Each row is a point on a tangle of strands that fork, close into loops and nearly touch. The rows are in no order.
Points whose rows are less than 57.4 apart are linked; no others are. Some points are linked to none.
z_636: [-34  -6  20 -20  -8  19   0   5  14  26  10 -14 -29 -17   8  28  -6  21
  -8  -1  25  19 -30]
z_854: [ 28  19 -22   3   1 -37  20 -12   7  28 -17   6  27   8 -18  20 -14  32
 -26 -10 -10  17 -10]
z_937: [ 17  -7  15  14  12 -19  20   7 -18 -36   4  28  22  16 -15 -12   5  25
   7 -22  -3  -6  -2]
z_616: [ -6 -15 -18  39  15  25   2  14 -14  -3  17 -24   4  30 -52  -5  16 -12
  62  14 -32 -25 -16]
z_655: [ 22   0   4  30   1  -8  21  13  -3  29 -22   5   5   8 -31   0  26  25
 -15  11 -35  11  -6]
z_347: [-12 -24 -37  24   8  44  31 -12  -5 -11 -28 -22   3   2 -39 -12  47   3
  38  -5 -35   1   9]
z_62: [ 43   4   4  31  -7 -29  22  27 -20 -23  -5   0  29  20 -29 -14  11  22
  17  -4 -24   3  -4]
z_194: [-27  15  15  -4 -13  36 -13  10  11 -23  11 -22 -47  -2   5  23   6   3
 -18   1  12   8 -15]
z_522: [ 41  -9  41  39  -9 -11  10  -7   9  23  -5   2  -8   7 -21  24  14  11
  -9  26  -4   5   9]
z_22: [-13  -4   9 -27 -15  22   0   7  -3 -10  21 -13  -5 -36  45 -23 -13  -1
  21   6  43  20   1]
z_687: [-24  24  20 -13   9   4 -36  -5   4  33  19  13  -8  -5  -5  34   0   5
  -4  18  -7 -12 -17]
z_460: [ -9   9 -17 -15 -12 -29  17 -19  -6   3 -17 -43  -4   8  27 -29 -48 -13
  -7  -2  46   5   9]
z_440: [ 33  15 -26  11   8 -30  44 -18 -15  -1 -27 -14  21  25 -36  -4  -5 -18
  -1 -18 -15  26   9]
z_748: [ -4  -1  48  15  13 -14  17  12  -4   5  26   5  -4  29 -12   7  16  32
 -15   8  11  -8 -14]
z_39: [-31  -9 -17 -35 -15  10 -22  -7  12  16  13   4   2 -18  10  31 -39  28
  11   9  34  23 -15]
z_958: [  3 -27 -16  -4  22  12  -6 -24  -2   2  -2  46  16   6  -2   8 -21 -10
  10  -4 -14  -2 -14]
z_714: [  5 -18 -11 -12  11 -31  -6  12 -14   5  24  11 -11  -5  37 -26  28   7
  16 -19 -29   1  26]
z_811: [-22  19  28   4  14 -19 -21  13 -15  16  23  19  17  -2 -20  24  16  39
 -16   0   9 -35 -28]
z_890: [ 43   4  -2  36 -18 -31  17  24 -18 -11  -6 -10  25  10 -22 -23  18   6
  32  -2 -34  -4  17]
z_729: [ -4   0  -4 -22  -7  -8   2 -15  -4 -14  29  -3  23  -8  30 -23 -35  14
  13   0  46  16   1]
z_410: [  7  -4   9 -14   2 -30  -5  17  -9   4  32   1 -20 -12  41 -27  33   6
  12  -5 -17   7  24]
z_584: [  5 -20 -40   7  -2  32  21   7  -1 -15 -36  -4  -4   7 -28   0  41   6
 -40  -7 -31   4  10]
z_943: [-15 -35   6   0  -1  25   1 -17  -9 -10  -1  12   5  -9  49 -31 -25 -18
  13  13  23   4 -12]
z_128: [ -5  25 -46  -7  11   3 -27 -10   1  19 -27  20  26 -16 -18  21  -3 -13
 -18 -15 -27  -4  -6]
z_647: [-11  33 -31  17  -8  10 -28  16   2  10 -13  -5  -8  -6 -17  13   9  27
 -32   5 -28   6 -22]
z_861: [  4 -14  21 -16  27  17 -10 -10  12 -12  -1  29 -12  38 -20  -4  -2 -32
  40  12 -28 -15  17]
z_923: [ -8  32 -23 -13   3   8 -38 -11  12  26 -22  22  17 -29 -12  22  -8 -15
 -14  -1 -20 -12  -4]
z_579: [-15  22  12  -5  -3 -23 -10   8  -8  19  19  22  16  -8 -17  21   5  51
 -12  -3   6 -17 -25]
z_768: [-10   4   5   3  16  31 -30   9  13  -9 -10  -6 -32  36 -20  20  14 -35
   8  22 -32 -16   6]
z_490: [ 45  -3 -16  25  -9 -36  43  -9  -9  -8 -27 -11  34   7 -22 -12  23 -21
  32 -20 -24   7  29]
z_489: [-30  19  33 -36   8   0 -37  -8  16  41  13   7   1 -14  -4  33  -5  -8
   4  18  10 -20 -11]
z_127: [-20  24 -16 -13  -9   2 -29 -15  19  30 -11  23  23 -39  -8  21 -22  -2
 -16  -8   0 -12  -7]
z_333: [ 29   2  -2  41 -20   0  14  22  -2  -4 -26 -28  -5   1 -24 -32  30  -5
  16   5 -39  10  31]
z_922: [ 26 -11 -18  22 -10 -22  47  -9  -1 -11 -23 -12  27  -3 -18 -21  29 -15
  43 -25 -34   6  35]
z_603: [  8 -10  -4  14 -13  21  23  10  20  -5 -30  -4 -31   2  -8   4  25   3
 -46   3 -13   7   3]
z_254: [ -2 -20  -8 -26  21   3 -23 -18   5  24 -13  51  10  -1   3  15 -30 -12
   7  14  -6 -15 -16]
z_868: [ 25  14   8  -9 -13 -29  15 -10   9 -10  13   1  16   9   3  -1 -28  39
  -5  -9  25  22   6]
z_795: [-14  15   1   5 -11  40 -34  17   4 -38   9 -18 -43  12  -5  24  12 -12
 -23  11  -6  -8 -12]
z_421: [ -5  -5  12  28  -8 -10  16  18   5   6  -3 -18 -21  -2   6 -38  42 -17
  16 -10 -35 -14  35]
z_6: [ -3  24  13  17 -10   0  -2  14   4  12   6  -9 -22   8  -8   7   1  36
 -22  12 -17  22 -13]
z_787: [ -3   2  -7  10   2   3  18  -3  -8  41 -37   7  32 -32 -33 -12  39   5
 -30  -7 -30   2   0]
z_589: [-12   6  41  11  22  -3   1  12 -13 -13  35   9  -1  28 -15   9  15  36
  -9   6  19 -14 -17]
z_960: [-20   8 -32 -20   1  -4 -12 -25  -9 -12   6 -25  12  10  25 -15 -56 -14
  16   4  52   8   4]
z_72: [ 13 -14  -2  40   5  14  24  27   0  22 -24 -36 -10  20 -44 -10  36  10
  -5  21 -35   7   4]
z_40: [ 17 -18 -12  20  -2  -2  39 -13   2  -8 -11  17  17   4  -7 -29  -1 -15
   8 -22 -22  12  18]
z_716: [  3   2 -26 -12   7 -37  10  -6  -8   4 -10 -22   1  -2  40 -32 -15 -36
 -12 -30   7  -4  20]
z_623: [-21  -8  29   5  25  26 -18 -13   7   5  23   5 -22  24  -4  19   5 -21
   1  12  -4  -4  -7]
z_236: [ -3 -22 -17   2   6 -14  15 -20 -15  -3  -9   0  28   1  45 -43 -28 -28
   4  -6  19   0   5]
z_413: [ 23  -2  27  17 -19  -2  16  -3  24  14 -16  -4 -26  -3   3  10  -3  14
 -20  12   6  26   3]
z_422: [-10  -6 -11 -34 -13  42 -27  -4  17 -38  -5   0 -23 -11  20  18 -30 -17
   1  10  29   2  -5]
z_950: [ -1  22 -11 -17 -16 -21   3 -13   7  -7  22  -9   7   9   0   6 -39  38
  -1 -11  34  29  10]
z_980: [ -7 -28 -27   6  22  40   1 -17  10  -9 -28  28 -12   7 -29   8  14 -31
  17  -3 -33 -12  13]
z_718: [ 27   4  36  25 -14  -6   7  -4  24  22 -14 -13 -30  -5  -7  31  13  12
 -18  23   2  19   4]
z_161: [  1 -17 -13 -20 -18 -14   2  11   6 -16 -16 -23  -8 -25  64 -24  -9 -22
 -14 -12  24  -3   8]
z_423: [-12   1 -27 -21 -28 -10  10  -5  19  -2 -16 -29 -13  -2   7  20 -45  17
 -19 -10  34  30   0]
z_166: [ -3  15 -46   1  13  10 -15  -9 -10  20 -28  18  30 -14 -29  18  17 -11
  -7 -11 -40   3  -9]
z_220: [  3   6  12  -6  25  -4 -28  12  -9  15  -2  31  11  26 -34  28  14  -5
  24  22 -37 -31 -16]
z_404: [  8  -5   0  20  13  15   0 -11 -16 -19  15  27  12  18 -17  -7   2  -9
  28 -15 -31  -4   5]
z_665: [-40  -6  -8 -32 -26   0 -18  -2  13  35   4   9   4 -43   8  28 -26  28
   1  -1  24  11 -17]
z_668: [ -3 -14   2 -11 -28  21  14   5  14 -23 -12 -12 -22 -17  35 -11 -22  -2
 -15  -5  25  17  -9]
z_710: [ -6 -15  -2 -29 -20   4   3  22   4 -16  -4 -27 -21 -39  64 -24   0 -14
  -5  -5  24   2   5]
z_210: [-24  -4  22  -4  -2  35 -16   7   7 -33  16 -14 -39  -6  16  -4  12 -43
  -6  -1  10 -10   5]
z_241: [ 48   7 -19  22  -1 -31  43  -6 -12  -8 -27 -17  32  19 -35  -1  11 -15
  15 -14 -21  28  16]
z_566: [-32  46  15  12  -5  19 -36   4  10  30 -11 -15  19 -21 -26  15  11 -24
 -22  13  -7 -23  -8]
z_392: [-11 -26 -50  15   6  49  23  -8  -8 -23 -33 -19   3   5 -40  -4  44  -3
  12 -10 -42   7   6]
z_269: [-37 -25  -1 -28 -19  45   1  12   1   4 -10 -13 -20 -21  27  29 -24  14
   1  10  40   8 -30]
z_120: [ 37  23  21   8 -22 -32   1   2   4  -5   1 -12   0  -6  17 -16  -1   6
   1  -2  -5  16  26]
z_875: [ 37  -6  45  32  -1 -26  20   8   8  21  -2   8  -7  16 -27  21  18  31
 -13  25  -4  -3  -1]
z_397: [ -9   1   9 -38 -13   6   7  19  -6   9  32 -18  -4 -46  44 -25   6   2
  28  10  43  18   3]
z_320: [-23 -26  14 -22  -8  41  -7   5  -2 -25   1 -11 -22 -25  43 -16  -6 -36
   8  10  33  -7  -8]
z_145: [-26 -15  19 -18  -7  38 -12  13   5 -28  12 -12 -33 -21  35 -18   6 -37
  -1  -5  17 -11   1]
z_431: [-22  11  -7 -22 -13  35 -27  12  19  -5  -4  -2 -33  -9  -8  49  19 -15
 -35  11  -6 -32 -24]
z_250: [-16 -26  -5 -18  10  12 -23 -24   4  24 -11  35  12  -6  26  12 -35  -2
   8  25  19  -3 -28]
z_651: [-24  20  22  19  16 -19 -14  20 -13  27  23   5  26   6 -25  19  19  18
 -17   5  -2 -41 -31]
z_318: [-22   2  17 -10 -14   3  11   5  19  27   3  -1 -27 -19   6  21  -8  33
 -17   2  10  20 -21]
z_174: [  3  31 -40  10  -6  -4  -5   8   3  15 -26  -4   8  -7 -12  15   2  26
 -37  -9 -25  19  -8]
z_604: [-11  10  41  18  27  -6  -4  26 -21 -33  41  -5   8  33 -13  -7  18  24
   4   8  20 -20  -6]
z_767: [  6 -15 -13  28  -7   2  45  -9  -5 -10 -13   0  14  -1 -24 -28  32  -2
  46 -19 -39   0  21]
z_775: [-34  48   2  -1 -15  12 -51  13  12  25  -8 -10 -11 -25 -18  29   6  -7
 -16  11 -10 -19 -16]
z_605: [  1 -10  26   2  30   8 -13  -4  -3 -11  15  23  -2  42 -30  12   9 -21
  47  18 -25 -27   9]
z_705: [-12  17  22  -2 -26  26   3  21  13 -26  10 -27 -47  -6   7   7   8   8
 -20  -4   9  16  -7]
z_556: [-30 -10  33 -37  18   9 -24  -8  12  36  28  12  -3 -12   4  36  -7   7
  11  22  35 -14 -21]
z_209: [ 19  19  16  -4 -32 -14   3   3  19 -12  -3 -21 -13 -13  21  -5 -14  10
  -8  -7  16  28  22]
z_458: [ 32 -13  -8   5   5 -42  39 -18  -9   3 -17   0  28  14   4 -26 -23 -26
   6 -25  11  -1  16]
z_815: [  2   0  28  34  -2   1  22   5  13  14  -5 -16 -23  25 -16  -1  24   5
 -19  17 -21  13   2]
z_108: [-13 -39  13   6   8  22   6 -22  -6   2   8  27   5  -3  29 -21 -28  -1
  10  18  26   0 -23]
z_925: [ -1 -21  -6 -11   6 -13   0  -9 -13  -7  18  13  19 -11  44 -43 -17 -18
  12 -14   9  -6  14]
z_628: [ 15  -9 -12  -3  20 -27  27 -21 -20 -17   5  12  38  23   7 -20 -42   0
   1 -24  28  -8  -9]
z_991: [ 38  12   1  11 -10 -32  17  -7   9  21 -15   9  11   8 -14  23 -10  38
 -18   1  -7  17  -3]
z_646: [-12  11 -11 -22 -29 -21  10  -5  17   0  10 -25  -1   3   2  11 -45  34
  -1  -8  41  44  10]
z_941: [ 22  11  15 -31  -4 -41   8  13  -2 -11  31   4  21 -22  29 -21   7  26
  11  -1  47  -2  21]
z_663: [ -4 -20 -18 -28  19 -13 -20  -6 -15   1  31  19  11 -20  52 -29  -2 -20
  19  -9   4  -5  14]
z_844: [  7  -9   9 -10  16  21 -26 -12   5 -22   4  25  -7   7  -1 -13 -12 -38
  36   3 -20 -11  26]
z_349: [  7 -32 -14  17   7   7  44 -22  -2   1 -16  29  19   7 -16 -16   2  -4
   8 -21 -22   9   4]
z_57: [  0  -2 -33 -19  12  12 -26 -25  -2 -23 -13  -6   5   3  27 -10 -52 -45
   3  -6  23  -1   8]
z_741: [ 17  -4  26  30 -14 -20  13  18   0  15  -3 -22 -16  -1   0 -27  43  -9
  26   1 -34 -19  38]
z_894: [-24  22  15  29  12 -18  -6  23  -9  42  16  -7  26   4 -20  10  23   8
 -23   4 -15 -26 -28]
z_201: [-21  -5 -26 -33 -31  -3  12   9  -8 -13 -20 -52   8 -12  51 -15 -27 -10
  10   4  55  11   9]
z_872: [-24 -11 -18 -30  -7  22 -25 -13   5   2   6   5   9  -6  22  19 -46  17
  16  18  39  22 -14]
z_739: [ -6  -6  -7  40  10  17   6  25  -4  16  -2 -19  -9  25 -34 -12  21  11
  -6  11 -36   6 -14]
z_653: [ 16 -27 -18 -29 -10 -36   2  10   4   4 -23 -26 -16 -19  69 -13   1 -25
  -9  -3  17  -1  11]
z_802: [-33  33   4 -20  -5  16 -40  15  22  11  -8 -15 -30 -10 -10  49  14 -11
 -23  16  -6 -24 -16]
z_521: [  1 -37  -5  14  21   8  24 -16  -9   1   0  46  17   6 -20  -3  -2   0
  11 -15 -11 -10 -11]
z_419: [  5  11  17   6   7  -9 -18   8 -27 -31  39  16  12   2   4 -27  14   7
  22 -10  -9 -15  14]
z_583: [-11 -14   0 -42  -8  43 -25   0  23 -23  -6   2 -37  -3  12  34 -15 -18
  -5  19  21 -11 -16]
z_914: [-17 -24   4 -13  -3  35 -13  -8   0 -19  -3   5  -9 -18  44 -13 -24 -26
  14  16  27   2  -3]
z_43: [  9  -2   1   3 -17   0  14  -9  19   5 -17   2 -13   0  12   3 -18  17
 -23  -4   6  31  -9]
z_755: [  3 -18  -8  29  17 -14  20  29 -27 -20  -9  17  23  16 -53   8  33  32
  23  -6 -19 -16 -33]
z_134: [ -2  21  37  -2 -29  10  10  16  16  -5   1 -32 -44  -8   5  18   1  22
  -8   8  13  29   2]
z_472: [ -7 -12   2 -10  13   8 -32  -5  -7 -15  16  21  -6  -8  17 -20   8 -40
  41  -8 -26 -21  34]
z_785: [  9   8  21 -26  21  11 -24  -8  -6 -33  37  36  14   0  -4  -5 -11   8
  21  12  38 -11   7]
z_751: [-12  -8 -24 -31 -24  38 -15  -2   8 -39  -2 -19  -9 -13  37  10 -33 -16
  -3  -1  39  -1  -8]
z_402: [ 19  -1  23  -6 -10 -31  -5  17   7  10   8  -8 -28 -17  40 -19  34  -5
   3  -4 -15   6  30]
z_721: [  3  -8 -33   9  16   1   9 -29 -10 -15  -6  12  19  12   4 -17 -32 -38
   9 -26  -3   5   6]
z_838: [-12  12  31 -10   3  16 -14  -8   0  -6  48   7 -16   3  -2   7  -4  22
   6  11  21  15 -12]
z_597: [ 34 -17   1  34  -3   4  17  13  -1  24 -37 -19   0   9 -42   4  41  15
  -7  20 -34  21  11]
z_112: [-20 -38  10  -7   8  26  -9 -22  -6  14  -1  30   4  -3  31   5 -27   3
  11  31  24   0 -33]
z_938: [  9  -3  39  22   8 -24  22  16   0  25   8   4   1  24 -17  11  23  35
 -22  12  -4 -14 -20]
z_684: [ 10 -17 -15   3  11 -27  29 -19 -16  -3  -4   2  33  14  25 -38 -38 -21
   6 -17  21  -1   0]
z_281: [-12 -16  29   8  26  14  -7 -16  -2   0  33  26  -5  28 -11  14   4  -4
   7   9  -3 -18  -7]
z_267: [  7   5  17 -36 -15 -19  15  11   0   3  34  -7  10 -33  35 -23   1  19
  21   9  49  14  16]
z_159: [ -1 -32  20  -1  21   8   6 -15  -9  -1  17  40   9   8   9  -8 -16  15
   0   4  20 -12 -17]
z_917: [ 11  -6  -5  19  -3 -13  22  -3  -2 -11  -2  10  11  -2   9 -33   1 -14
  12 -26 -27   6  26]
z_656: [-40   6  27 -16   8  19 -13   1  14  28  26 -17 -25  -4   8  36   3   6
 -12   5  15   7 -28]
z_226: [  5  16   6   8  -4   2  -4 -11  -3 -17  17   5  -1   2   7 -12 -18  18
  -3  -8  -2  22   7]
z_105: [ 50 -12  -1  34  -8   5  15 -13  14   7 -38  -4  -2  -7 -18  14  16  -9
 -20   7 -11  23  32]
z_626: [ 12   5  -3  12  -2 -12  20   0  -1  42 -33  11  20 -18 -23  -1  29  16
 -30   0 -27   8  -3]
z_345: [  2  -2 -21 -29   9  12 -31 -23   0 -16   1   6  14  -2  35 -14 -42 -35
  25  16  29   5  12]
z_76: [ 39  14   7  24  -6 -26   8  24 -16 -10  -3   5  16  18 -26   0   1  44
  -2   5 -16   2 -13]
z_126: [ 36 -13 -14  11   5 -35  38 -18   5  10 -33  -9  18   5   2 -23 -16 -41
   1 -18   4   6  28]
z_817: [ -7  18  -5  18   7 -12 -11  12 -21  28   3  29  36 -17 -32   8  22  21
  -9  -5 -25 -20 -23]
z_138: [  2   3 -45  12  10   4   1  -3 -16   7 -20  11  27   1 -31  12  18   3
   1 -11 -43  20 -17]
z_363: [ 18  19  -1 -22  11 -45  10  -4 -18 -30  20   4  33   7   6 -21 -23  17
  -1 -24  39  -7  16]
z_374: [ 11  18 -39  -7  27 -15  -5 -25 -14   5   4  23  29  20 -17  29 -33  -1
   2 -24  -7   3 -18]
z_55: [-27  -2  29   4   9  32 -21  -5   9 -20  22 -12 -35  11  10   3   8 -33
   1   9   6   0   1]
z_406: [  3 -23 -33   9  17  13  11 -28  -4 -18 -10  25  21   7 -10 -11 -17 -43
  33 -26 -19   1  11]
z_551: [ -8  -6  29 -10 -19   0   5  24   8 -15   2 -27 -44 -23  39 -19  32 -19
 -13 -10   2  -4  15]
z_217: [-15  -8 -13 -22 -31  23   2   5   8 -29 -10 -23  -9 -14  39  -3 -34  -1
  -7  -3  40  14  -7]
z_973: [ 42  -6   1  27 -13  -6  24 -11  14   1 -29   0  -1   1  -6  -7   7  -6
 -15  -1 -17  21  24]
z_595: [ 20   6 -38  16   8 -15  27  -2 -17   3 -15   8  32  15 -31  10  10  15
   1 -15 -34  25 -14]
z_158: [ 18  16 -39   7  16 -24  39 -20 -12   9 -19   1  28  21 -28   6 -11   0
 -11 -29 -17  27 -11]
z_685: [-10  -2  10 -27  -6  17   0  -6   0 -11  37   3  12 -24  21 -15 -24  14
  23  12  53  21  -3]
z_703: [ 36  -6  31  12  -3 -50   2  34 -20 -11  12   3   5  -1   5 -15  39  16
  24  -1 -12 -26  29]
z_860: [ -6  13 -18 -12   4 -37  14 -22 -22  12  -9 -28   6   7  18 -37 -46 -20
   2  -6  34  -7   2]
z_342: [ 28  15   6 -23  -1 -48   6   4  -8 -19  20   2  28  -4  17 -22  -8  22
   3 -15  33  -4  22]
z_202: [ -5 -23   9  -7 -25  30  23   8  19 -17 -16  -9 -36 -12  21   3  -5  -1
 -32   2  20   7 -19]
z_465: [-13 -29  28   5  25   6   8 -15  -2   6  26  37  -1  15  -4   3  -2   7
  -4   2   9 -12 -16]
z_531: [ -9 -24 -46   6   8  40  11   4  -8  -7 -34  -3   0  -1 -38   5  46   1
 -23  -7 -37  -3   6]
z_964: [-27  -9 -31 -23 -11  11 -10 -18   0  -7   2 -16  16   5  28   8 -55   2
  17  13  49  21  -7]
z_926: [-19   5 -19 -23 -27 -19  14  -6  -5  -6 -23 -53  -1   1  39 -18 -39 -11
   2   3  56   8   2]
z_21: [-19 -12 -14   5  25  40 -14   3  18   4 -21  -5 -25  29 -29  27  34 -37
   3  16 -32 -29   8]
z_376: [-15 -20 -19  31   6  38  39 -18  -1  -7 -14 -11   1   3 -30 -23  35  -4
  46 -12 -34 -10  16]
z_759: [-26  19  19 -16   6  13 -25  -7   3  15  34   9 -13  -1  -5  30  -3  23
  -3  12   9   2 -20]
z_191: [ 44  -2  -5  42 -21 -23  11  27 -13   0 -13 -27  12   0 -28 -31  31  -1
  42   3 -40   0  18]
z_607: [ 24  -4 -24   1   3 -43  21  -7  -1  12 -32 -25  -2  -4  21 -22 -10 -45
 -12 -20   4  -8  27]
z_541: [-28  37  13  -2 -18 -14 -22   4   3  37  17   5  10 -26 -16  18   3  38
 -16  -3  -2  -7 -19]
z_304: [  5 -10 -10   5   0 -25   8   5  -8  -6   9   6   5  -7  24 -31  16 -14
  16 -27 -32  -2  27]
z_495: [-11  10 -13  34  14  19 -28  23 -12  15   3 -11 -13  16 -29   8   8   6
  -2  19 -36   0 -26]
z_262: [ 30  -5  -3  -7  -9 -41  -7   5   8   8 -13 -17 -19 -19  39  -7  16 -19
  -2  -9 -11   6  36]
z_545: [-31  26  -2   0 -21   2 -10 -11  15  34 -14  15  22 -46  -7   6 -12   3
 -23 -13   8  -5  -8]
z_298: [  4  14  36 -38  33   0 -35   0   7  -3  30  25  -6  29 -19  25   0  13
  18  32  13 -16  -5]
z_296: [ -9 -18   1   6 -16  35  18   5  16 -23 -11  -3 -36  -2   5  -1   9  -9
 -37   0   2   1 -11]
z_417: [-33   5   3 -22 -31 -11  -1   5  21  39  -3  -1  -4 -35   6  20 -17  42
 -10  -5  17  13 -16]
z_746: [-10   1  28   9 -17  -1   1  23   4 -17   5 -30 -40  -8  26 -26  40 -24
 -12  -8 -14 -12  20]
z_618: [  2  -9   8 -34 -15 -11  -2  28   6  -4   5 -22 -39 -38  56 -15  24 -10
  -6  -5  10  10  13]
z_466: [-16  -5  23 -18   3  24 -11 -13   1  -5  35  10 -11 -11  15  -2 -19  11
  13  14  37  14 -10]
z_457: [ 13   3  -7 -15  17 -29   8 -16 -18 -32  17  19  38  14   5 -15 -35  14
   1 -26  38  -5   0]
z_700: [ -3  17  15   0  27  -1 -35  10 -12   5  17  25   6  22 -27  27   7   9
  10  19 -22 -27 -17]
z_81: [ -8 -19  -2 -18  16   3 -30  -4 -15  -9  29  19  -5 -18  35 -27   6 -33
  29  -6  -8 -15  25]
z_203: [-18  11 -21  -2  -5  32 -23  11   9  -4 -12   0 -26  -5 -17  33  29  -8
 -46  10 -20 -26 -18]
z_797: [  6  28  22 -23  23   1 -45  10  -6  -4  28  25   1  22 -24  30   0  26
  12  28   1 -19 -15]
z_640: [ 60  13  11  13  -1 -47  23 -18  -1  -4 -10   2  26  15 -11  10 -21   3
  -1 -15  14   2  23]
z_512: [ 29 -20 -23 -18   2 -46  -4   3   9   9 -14 -21 -28 -10  55   2  10 -23
  -8  -9   1   4  27]
z_348: [ -7  29 -13  23   4  12 -40  25 -11  20   6  -8 -11   2 -26  13   3  18
 -11  16 -34  -7 -28]
z_160: [-18 -12  24 -35   9  24 -16 -12   5  14  32  20  -4  -8   6  22 -19  11
  22  27  41   5 -21]
z_310: [ 20   0  51  23   1 -37   7  38 -20 -18  16 -12   5  14 -11 -25  35  21
  15   2   0 -30  18]
z_691: [-23 -18  11  34  16  25  14 -12   3   2  10   5 -19  20 -11 -10  16 -14
  -1  -3 -21   1   5]
z_540: [  0  20 -46 -10  22  -5 -19 -25  -4  15 -14  21  21   7 -11  30 -26  -9
 -11 -21 -13   5 -11]
z_695: [  4   6  32 -35  27  13 -25  -6   0 -19  36  32   1  11 -12  13  -4  11
  24  26  35 -11  -1]
z_762: [ -8  10   2   9   2  40 -34  10   8 -32  -2  -9 -39  19 -13  12  13 -30
  -6  14 -21 -15   4]
z_776: [-23  38  19  30  -4  -3  -2   6  -9  37   4  -5  40 -17 -36  -7  18  -3
 -23   6 -13 -26 -21]
z_252: [ -3   7 -20 -10 -24   3   7  -2  24 -10 -14 -13 -17  -4  12  16 -27  19
 -31 -11  15  30  -3]
z_581: [ 24   8  20  -1 -13 -26  15  -1   9   7   7  13   1   7  -3  11 -13  49
  -9   4  11  18  -2]
z_416: [-28  34  15   4 -20 -10  -6  -6  10  42   2  12  16 -39 -14  10   4  21
 -24  -5   1 -12 -15]
z_33: [ -2   0 -35  -3 -15  35  -1   3   8 -20 -13   8 -18  -2 -14  20  22   0
 -56  -3 -17 -10 -12]
z_95: [  8   7 -40   2  22 -20  26 -28 -11   5  -5  10  23  22 -16   1 -33  -4
 -11 -27   2  12 -15]
z_353: [ 41  10  29  16 -15 -38   1  19  -9  -2   6  -3   7   0   8 -23  22   8
  14  -3 -20  -6  29]
z_25: [ 18  32 -41   8  -1 -22  10  -3   3  21 -24  -8  16   5 -17  18  -6  24
 -31 -11 -20  24  -8]
z_258: [ 37  22  21  15 -12 -31   5  13  -3 -11   8   6   7  17 -15   8  -4  62
  -5  10   6   9  -3]
z_671: [ 10 -13 -29  -2  -8  23  17  13   7  -4 -35   0  -9   0 -17  10  36   6
 -59   0 -20  -2  -2]
z_365: [  3   7  46  20   9 -18   0  30 -20 -27  39 -12   6  20  -8 -26  26  20
   6   3   4 -20   4]
z_867: [ -6  -2  -6 -36 -18  44 -23   3  19 -23   0   4 -38  -7   3  43  -2 -15
 -23  13  12 -21 -22]
z_450: [-20 -19 -18  18  17  46  -3  -6  13  -8 -17   9 -26  16 -26  12  27 -29
  -9   5 -27 -20  10]
z_378: [-21   2  18  25  30  -1 -23  11   0  19  42 -14  12  42  -4  34  16  -2
  -5  17 -13 -10 -17]
z_213: [ 15  13  36 -12 -34  -4   9   7  18  -1   5 -21 -21 -13  11  11 -13  29
  10   7  26  39  11]
z_954: [ -4   0 -34   1  16   8  -3 -27  -3 -19 -14  -5   8  13  16 -14 -49 -33
  -7 -15  14   1  -1]
z_639: [ 29  -3   9  40 -16   3  19  10   5  -5 -24  -9  -9   5 -17 -19  24  -5
   2   3 -29  11  27]
z_337: [  1 -12  17   2  32  -4 -17  15  -9  -7   1  22   8  49 -42  28  19  -9
  43  17 -26 -37 -11]
z_680: [ -6  15 -23 -16   7 -11  -9 -25  -9 -11  23  -6  20   2  16 -16 -48  -6
  14 -11  37   6   5]
z_51: [  2 -31 -37   3  17  31   4 -26   7 -21 -23  29  11   6 -17  -1  -8 -41
  27 -14 -25  -2  12]
z_208: [-20  -4  13  22  -8   1   5  14  -1  -8   5 -19 -31  -3  14 -32  38 -24
   4 -10 -26 -14  28]
z_498: [-20  39  14  26   0  22 -22  -3   0  31 -11  -5  39 -23 -43   0  15 -24
 -18  11 -14 -21  -8]
z_154: [-11   6 -35 -21  14 -34   2 -11 -22   8  -2 -30  -8  -4  37 -37 -28 -34
  -7 -19  21 -11   9]

A fork is a point with three links, a tip a point with one. Leave the first point through the second and follow the links. Name the first fork or tip that comes.
z_604; z_589 -> z_581
z_512; z_653 -> z_741
z_861; z_844 -> z_684
z_768; z_21 -> z_345
z_320; z_145 -> z_108
z_342; z_941 -> z_685

How many points has the smallest loop of links through each point below? Write - if it is on no loop.
z_729 -> 15
z_489 -> 7
z_296 -> 13
z_108 -> 11
z_128 -> 8
z_252 -> -
z_512 -> -

A piece is two or more points that can be reached from each other along the links. Count, over all rows, the pieces, the separate loops (a circle has one, a figure eight two, a Y none), the forks (points with three links) and the tips (points with one).
pieces -> 4
loops -> 6
forks -> 10
tips -> 6

Name the points in between on the shortest way along the links from the first point to the second, in order.
z_209; z_604 -> z_120 > z_353 > z_703 > z_310 > z_365
z_639; z_43 -> z_333 > z_191 > z_890 > z_62 > z_76 > z_258 > z_581 > z_868 > z_950 > z_646 > z_423 > z_252
z_365; z_768 -> z_310 > z_703 > z_353 > z_120 > z_209 > z_213 > z_134 > z_705 > z_194 > z_795 > z_762
z_397; z_489 -> z_22 > z_685 > z_466 > z_160 > z_556
z_668; z_922 -> z_202 > z_296 > z_603 > z_671 > z_584 > z_531 > z_392 > z_347 > z_376 > z_767
